Each row is a point on a landscape with many peaks, with its height.
A climber steps from a point to whichever of its 2 nearest points has the largest rise for the distance, and stops where none of them is higher. Distance is the straight distance between rows; heights are no part of it.
K_127: [152  93 182  91 155 163 113 109 117  80 144 162 141 109 108 110 139 140
  95 193 168 136]  (h 234)
K_585: [176 144  91 149 113 116 111 171  95 116 119 160 170 146 165 135 133 134
  89 118 142 125]  (h 238)
K_113: [183 115  84 115 160 128  93 143 130  81 139 133 119  97 127 123 158 120
 107 118 124 145]  (h 138)
K_831: [126 130 138 177 108 125 106 125  78 218 153 124 152 181 123 107 126  91
 104  61  80  88]  (h 86)
K_32: [110  84 125  46 147 162 136 118 149  61 161 160 160 131 159 150 122 153
 110 173 121 101]  (h 666)
K_129: [107 150  94 141  91 118  97 112 181 164 157 133 112 154 126 141 107  90
 149  96  78 136]  (h 155)
K_660: [144 154 129 131 158 145 129 124  61 137 197 140 150 155 145 127 104 125
  89 105  90 121]  (h 415)
K_904: [105 162  91 123 150 134 114 155 169 172 102  92 122 154 107 124 101 120
 127  78 135 166]  (h 131)
K_14: [118 156 100 153 145  72 166 144 167 166 144 155 130 117 139 133 131 119
 164  96 102 165]  (h 473)
K_222: [ 75 153 119 124 109  97 120 116 158 132  79 118 113 124  95 180 118 103
 159 127 158 143]  (h 195)
K_939: [135 152 112 158 160 140 102  72 122 127 154 119 176 150 106 120 121 159
 106 109  83 124]  (h 313)
K_62: [ 76 151 170 136 111 100 194 127  95 106  83  71 120  65  74  97 148  92
 177 106 176 128]  (h 287)
K_205: [122  82 183  71 149 176 140 143 147  81 117 144 103  87 146 133 153 172
 141 237 138  84]  (h 451)
K_463: [156 124 191  98 126 112 136 105  84  81 103  84 113  60  95 113 135 143
 136 135 148 142]  (h 347)
K_832: [126  75 138  94 204 156 125 130 125  99 144 155 141 135 175 119 149 193
 118 185 138 126]  (h 481)
K_359: [128 141 113 129 163 142  97  93 136 110 115 114 154 107 138 108 130 144
  85 134 103 144]  (h 277)
K_645: [162 104 157  78 140 128 156 123 142  59 113 163 141 111 159 133 149 191
 136 207 157  75]  (h 414)
K_475: [ 83 106 126 145 101 102 161 147 184 163 115  77 101 118  79 120 115  86
 194 149 187 148]  (h 192)
K_226: [124 133 160 131  60 129 162 145 146 151  88 104  92 107  94 146  96  95
 157 126 158 162]  (h 341)
K_997: [154 146 179 154 151 166 131 120 117 125 126 154 156 145 125 101 114 179
  99 136 132 134]  (h 184)
K_557: [ 96  76 138  51 132 143 137 116 102  45 122 129 135  88  66  99 143 188
 144 153 156 101]  (h 491)
K_583: [108 121 109 136 171  98  61  92 143 112 108 140 174 120 149 123 134 132
 128 115 136 147]  (h 251)
K_124: [135 163 158 161 113 142  98 116 138 139  93 113 109 146 117 100 114 148
 176 106 151 147]  (h 272)
K_773: [162 126 113 131 118 132  88 136 102 144 144 187 135 153 152 156 118 125
 143  70  81 109]  (h 325)
K_571: [161  98 122 147 155 157 156 129 106 135 122 142 182 147 208 125  97 168
 107 101 100 117]  (h 494)
K_666: [126 150  96 133  54 130 109 157 145 122 116  93  97 121  80 123 129 115
 129 105 163 138]  (h 430)
K_190: [155 151 131 135 126 118 152 116 158 159 149 141 145 132 141 138 128 109
 167  75 125 169]  (h 416)
K_242: [161 178 122 129 101  90 123 117 116  87 119 106 106  97 134 123  96 137
 138 148 114 124]  (h 229)
K_144: [107 146 116 150 105 122 176 135 139 119  88  53 107  83  69 123 164  81
 170 127 171 127]  (h 246)
K_614: [133 142 100 148 141 153 111 115 116  89 104 113 126 113 134 113 137 172
 107 130 160 142]  (h 252)
K_264: [104 157  71 139 108 114 111 154 144 127 151 160 151 117 103 137 104 128
  94 119 129 121]  (h 165)
K_392: [135 183 135 184 114 125 132 145 120 219 163 131 101 189 115 121 124  93
 128  81  67  90]  (h 65)
K_699: [ 97 139  85 115 112 128 120 172 178 186 100  96  96 157  93 143 109 114
 180 118 147 153]  (h 151)
K_581: [159 129 147 119 160 165 114 123  95 111 130 156 187 122 148 161  83 139
  72  93 106 126]  (h 397)
K_826: [154 181 146 132 144 107 147 109 157 162 112 123 181 100 121 146 111 131
 156 114 115 157]  (h 361)
K_782: [117 120 149  63 154 118 134 101 158  55 150 142 129 134 144 126 107 155
 112 142 142 119]  (h 593)
K_197: [104 101 169 115 116  51 135 140  98 113  97 109 100  67  75  64 157 116
 167 134 152 135]  (h 474)
K_11: [138 137 124  60 125 120 157 128 110  89 128 105 158  90 149 140 112 176
  79 139 134 156]  (h 456)
K_426: [103 152 147 119 104 125 145 107 116 104 122 100  84  84 110 109 133  89
 126 122 186 179]  (h 384)
K_505: [ 94  90 141  96  95 159 109  99 122  71 104 142 143 131 134 106 140 170
  98 146 189 132]  (h 602)
K_370: [111 145  83 179 124 108 132 124 156 130 127 137  69 136 129 175 132  71
 174 110 120 125]  (h 120)
K_318: [150  96 132 143 159 145 148 117  73 176 124 141 205 174 187 135 139 134
  99  90  82  77]  (h 568)
K_48: [ 93 148  74 171 124 127 172 173 151 208 145 137 102 179 141 167 107  82
 159 127  81 110]  (h 137)
K_948: [107 141 111 126 140 119  94  97 129 122  90 142 162 116 114 181 133 111
 150 130 121 158]  (h 224)
K_263: [174 117 103 135 142 115 110 128 127 114 158 129  97 135 147 123 154 101
 120  78 111 152]  (h 162)
K_196: [ 87 100 155  98 164 203 104 148 143 130 150 149  82 159 193 191 122 168
 124 220 108  67]  (h 496)
K_797: [126 103 127  95 126 129 105 109 120  94 115 148 145 105 121 112 103 119
 162 102 159 136]  (h 331)
K_953: [123 139 148  98 133  79 126 119 139 119 112  80 123  83  94  51 129 115
 143 137 145 141]  (h 559)
K_398: [183 125 103  81 170 125 117 112 145  71 149 125 139 128 116 106 150 103
 117 130 150 115]  (h 114)
K_38: [ 90  95 166 122  89  84 136 120  82 107 116 105  95  78  89 104 136 113
 150 123 168 178]  (h 426)
K_595: [183 104 109 148 138 143 141 104  85  88 142 137 161 145 175 177 159 113
  91 112 108 118]  (h 337)
K_95: [119 103 192  86 143  87 143 105  84  59 101  99 131  75 132 111 155 138
 118 167 160 117]  (h 398)
K_890: [156 179 113 169 105  86 122 104 140 114 136 115 140 132 148 142  97  91
 129 131 115 107]  (h 265)
K_568: [169 130 161 128 140 126 111 125 139 118 104 113 105 118 148  75 118 152
 153  81 155 149]  (h 298)
K_915: [148  87 117 143 190 151  95 161  84 144 149 165 153 149 147 112 159 157
  69  90  90 126]  (h 148)
K_691: [106 178 129 173 126 128 131 153 160 211 106  99 108 152 106 180 108 110
 129 125  85 134]  (h 193)
K_322: [171 129 166 111 139 162 121 127 121 111 163 168 140 132 127  86 127 142
  70 153 138 150]  (h 208)
K_705: [119  45 143 126 131 180 124 122 145 127 181 155 170 174 203 157 113 153
  80 177  85  72]  (h 487)
K_761: [ 85 118 169 134  58  69 192 139 100 138 115  72  99  95  49  97 160 105
 180 134 168 115]  (h 332)
K_229: [113 143 110  99 130 158  98 126 157 129  97 114 143 138 124 122 115 145
 124  62 111 162]  (h 112)
K_893: [ 93 162 113 164 141  78 134 151 187 152 104 121 106 104 124 117 149 112
 151 118 140 154]  (h 540)
K_77: [167 109 168  99 146 139 122 103 130  91 130 136  89 101 121  63 134 168
 151 117 168 136]  (h 276)
K_604: [102 147 131 153 104 101 118 124 112 108 123 118  75 103 101 107 137  57
 160 145 193 143]  (h 345)
K_416: [160 137 126 173 120 152 145 129 103 202 156 138 161 168 121 105 158 132
  84  67  86  98]  (h 107)
K_266: [ 78 153 122 120 133 130 153 139 186 138  89  90  42 143  74 158 111 113
 184 170 143  79]  (h 152)
K_419: [196  88 131 111 161 153 124  96 110 112 136 142 151 139 163 149 157 140
 108 142 116 138]  (h 386)
K_503: [125 127 122 144  83 133 129 136 129 142  74 111 155 111 128 145 103 125
 131 114 163 168]  (h 305)
K_596: [148  74  85 109 125 145 117 124 151  84 135 130 164  98 123 140 133 183
 116 106 100 148]  (h 108)
K_125: [134 143  92 167 112  93 119 115 115 208 165 113 147 178 138 162 136  78
 138 131  94 138]  (h 186)
K_67: [113 138 113 117 117  86 120 139 163 139  93 110 122  85 126  77 133  94
 170 125 143 154]  (h 619)
K_602: [ 79 149  84 159 129 105 126 154 108 228 140 138  84 180 145 180 123 101
 153 103  55 100]  (h 121)
K_889: [162 129 143 151 123 137 147 123 133 144  92 134 129  89 126 129 134 118
 128 122 167 194]  (h 279)
K_546: [165 125 105 135  95 127 123 139 125 110 125 117 143 129 141 134 128 151
  89 130 164 139]  (h 271)
K_902: [150  63 127 163 174 124 107 147  67 173 171 165 167 130 148 116 137 112
  69 119  78 114]  (h 170)
K_234: [134 116 133  89 180 157 145 105 104  95 141 147 163 122 161 134 153 147
 135 151 129 152]  (h 434)
K_954: [129 163  97 156 123 120  99 125  92 117 121 111  97 146 122 131 140 100
 132 119 196 158]  (h 300)
K_244: [103 172 102 157 111 133 119 138 176 183 137 115  85 169  92 117 148  83
 135 147 132 122]  (h 198)
K_181: [111  79 153  86 159 188 106 145 159  81 147 173 109 115 185 154 127 154
 140 224 114  75]  (h 476)
K_208: [151 102 143 122 159 188 140 130 118 137 147 164 212 136 158 144  92 165
  90 124  97  99]  (h 446)
K_940: [116  63 149  99 171 202 124 159 132 148 138 134 133 175 193 156 136 154
 109 193  90  54]  (h 527)
K_22: [151 156 110 155 141 101  94 156 138 146 137 109  84 122 119 142 144 102
 109 110 114 172]  (h 189)
K_7: [146 161 115 164 135  91 104 141 133 190 134 114 132 150 108 154 128 111
 115 122  93 124]  (h 220)
K_668: [119  40 125 143 185 158 135 147  94 152 184 194 159 129 166 134 135 146
  75 144  66  96]  (h 190)
K_799: [129 143 138 177 128 123 122 117 146 161 112 147 154 123 133  97 158 120
 103 117 125 176]  (h 250)
K_928: [132 129 111 177  71  89 142 150 158 131 134 161  76 121 128 151 134  85
 173 140 154 136]  (h 103)
K_874: [ 71 106 152 122  94 108 164 133 118 144  62  57  44 114  56 142 147 128
 191 120 137 125]  (h 338)
K_453: [178 110 172 119 141 132 127 120 149  74 136 185 169 128 156 137 133 178
 112 164 122  83]  (h 379)
K_788: [111 163 145 137  85  92 134 104 121  93 113  84  69  97 114 113 106 141
 178 124 131 141]  (h 202)
K_157: [152 177 115 172  89 152 138 134 125 179 161 116  95 168 109 141 124  70
 111  85 100 117]  (h 44)
K_753: [127  72 154 125 178 197 108 127  80 140 158 150 152 161 181 122 136 178
  99 182  57  59]  (h 583)
K_425: [ 96 143 101 122  69 119 133 127 114  90 114  96 133  94  87 117 117 163
 147 129 181 127]  (h 486)
K_391: [142 102 121  88 144 130 120 129  78 151 185 155 182 176 159 133 108 129
  76 121  89 105]  (h 493)
K_406: [186 113 115  84 119 137 104 121  91 108 152 175 141 127 152 145 133 142
 131 118  78 145]  (h 339)
K_60: [130 121 133 156 130 131 125 115 119 149 153 175 161 131 168  86 141 150
  96 109  87 137]  (h 225)
K_960: [147 134  62 160 120 116 101 181  91 162 135 128 172 127 146 142 119 113
  79  90  98 125]  (h 204)
K_766: [143 100 180  98 147 128 135  79 106  74 141 156 132 107  99 143 150 112
 124 142 191 153]  (h 263)
K_484: [134 152 138 162  89 165 158 155 164 184  84 107  74 141 116 166 104  88
 153 153 152 144]  (h 306)
K_856: [ 95 154 112 163  94 134 120 117 197 198 123 126  83 195 120 138 126  84
 170 149  86 121]  (h 176)
K_807: [149 135 157  73 152 133 146 115 131  86 136 125 163 140 175 138 105 149
  60 163 146 110]  (h 543)
K_191: [ 85 136 133 148 104 125 173 153 183 147  77  86  75 112  86  85 131  68
 173 131 166 120]  (h 213)
K_554: [102 163 112 152  83 123 110 128 175 152 107 113  75 156 127  75 167 109
 160 138 148 130]  (h 223)
K_365: [141 144 122 130  96 111  97 112 115 107 140 179 122 121 121 130 119 119
 164  97 127 136]  (h 360)
K_237: [107 147 144 135 180 138 109  80  93 137 169 130 156 174 140 116 104 143
  85  90  79 104]  (h 358)
K_443: [142  81 129  97 194 174  81 132 104 136 152 174 138 163 173 124 147 177
 100 172  79 120]  (h 525)
K_447: [122 175 104 157 110 123 168 160 153 203 106 115  76 176 135 200 136 119
 157 157  68 129]  (h 166)
K_564: [114 117 187 126  53 104 152 128 115 144  87  91  90 100  86 110 136  99
 171 149 183 145]  (h 380)
K_790: [158 129 141 109 154 145 115 135 122  90 119 160 162 129 168 146  84 128
 126 103 147 124]  (h 355)
K_217: [161 102 176  64 133 127 161 111  88  63 130 122 126  72  66 136 134 149
 143 138 178 143]  (h 304)
K_358: [ 91 154 104 161 133 133 136 112 170 126 132 112  44 128  74 157 108  84
 187 133 141 122]  (h 135)
K_930: [124 138 130  94 130  95 145 116 122  83 110 122 147  83 120  84 151 131
 123 156 176 136]  (h 471)
K_667: [ 85  97 133  85  96 106 152 119 101  64  94  99 143  96  74 107 147 182
 139 107 181 127]  (h 553)
K_899: [112 174 139 178  86 133 129 141 152 135  98 111  62 146 138  93 112 113
 140 105 159 147]  (h 247)
K_171: [143  87 126 139 156 138 141 111  97 118 169 187 156 138 188  94 137 139
  98 140  69  90]  (h 207)
K_665: [133  87 108 130 173 146 133 152 141 113 163 142 156 122 125 130 127 167
  66 104 104 142]  (h 126)
K_395: [157 181 123 149 124  91 144 135 149 141 142 122 187 138 155 131  86 138
 121 115 114 126]  (h 309)
K_781: [ 87 145  68 175 102 105 114 172 127 151 126 126 136 132 138 139  95 115
 115 100 110 111]  (h 180)
K_603: [ 88  93 148  52 135 133 134 106 136  41 138 127 129 113 126  91 133 167
 105 161 176 108]  (h 545)
K_575: [ 85 147 113 121  68 117 134 137 130 139  84  48  69 118  71 153 146 141
 149 122 161 147]  (h 378)
K_757: [ 84 157 108 113 104  93 148 165 191 164  90  94  74 120  95 176 116 112
 180 134 146 117]  (h 172)
K_759: [135 106 117  56 166 156 111 135 121 117 189 158 187 167 162 137 107 147
  98 161 121 101]  (h 582)
K_842: [161 159 118 172 109 114 146 110 106 191 189 130 186 165 123 113 144 103
 109 122  81 113]  (h 141)

Call two points neighbours if one is among the 2 nearest of the other. Go from one point of each pair to the other, from neighbour to neighbour, staying as high as possible. Name the lowest point that can't be avoided.
K_667 / K_318: K_557
K_365 / K_32: K_797
K_318 / K_505: K_391
K_505 / K_32: K_603

For each start below, name the point where the climber stops.
K_242: K_67
K_127: K_67
K_928: K_67
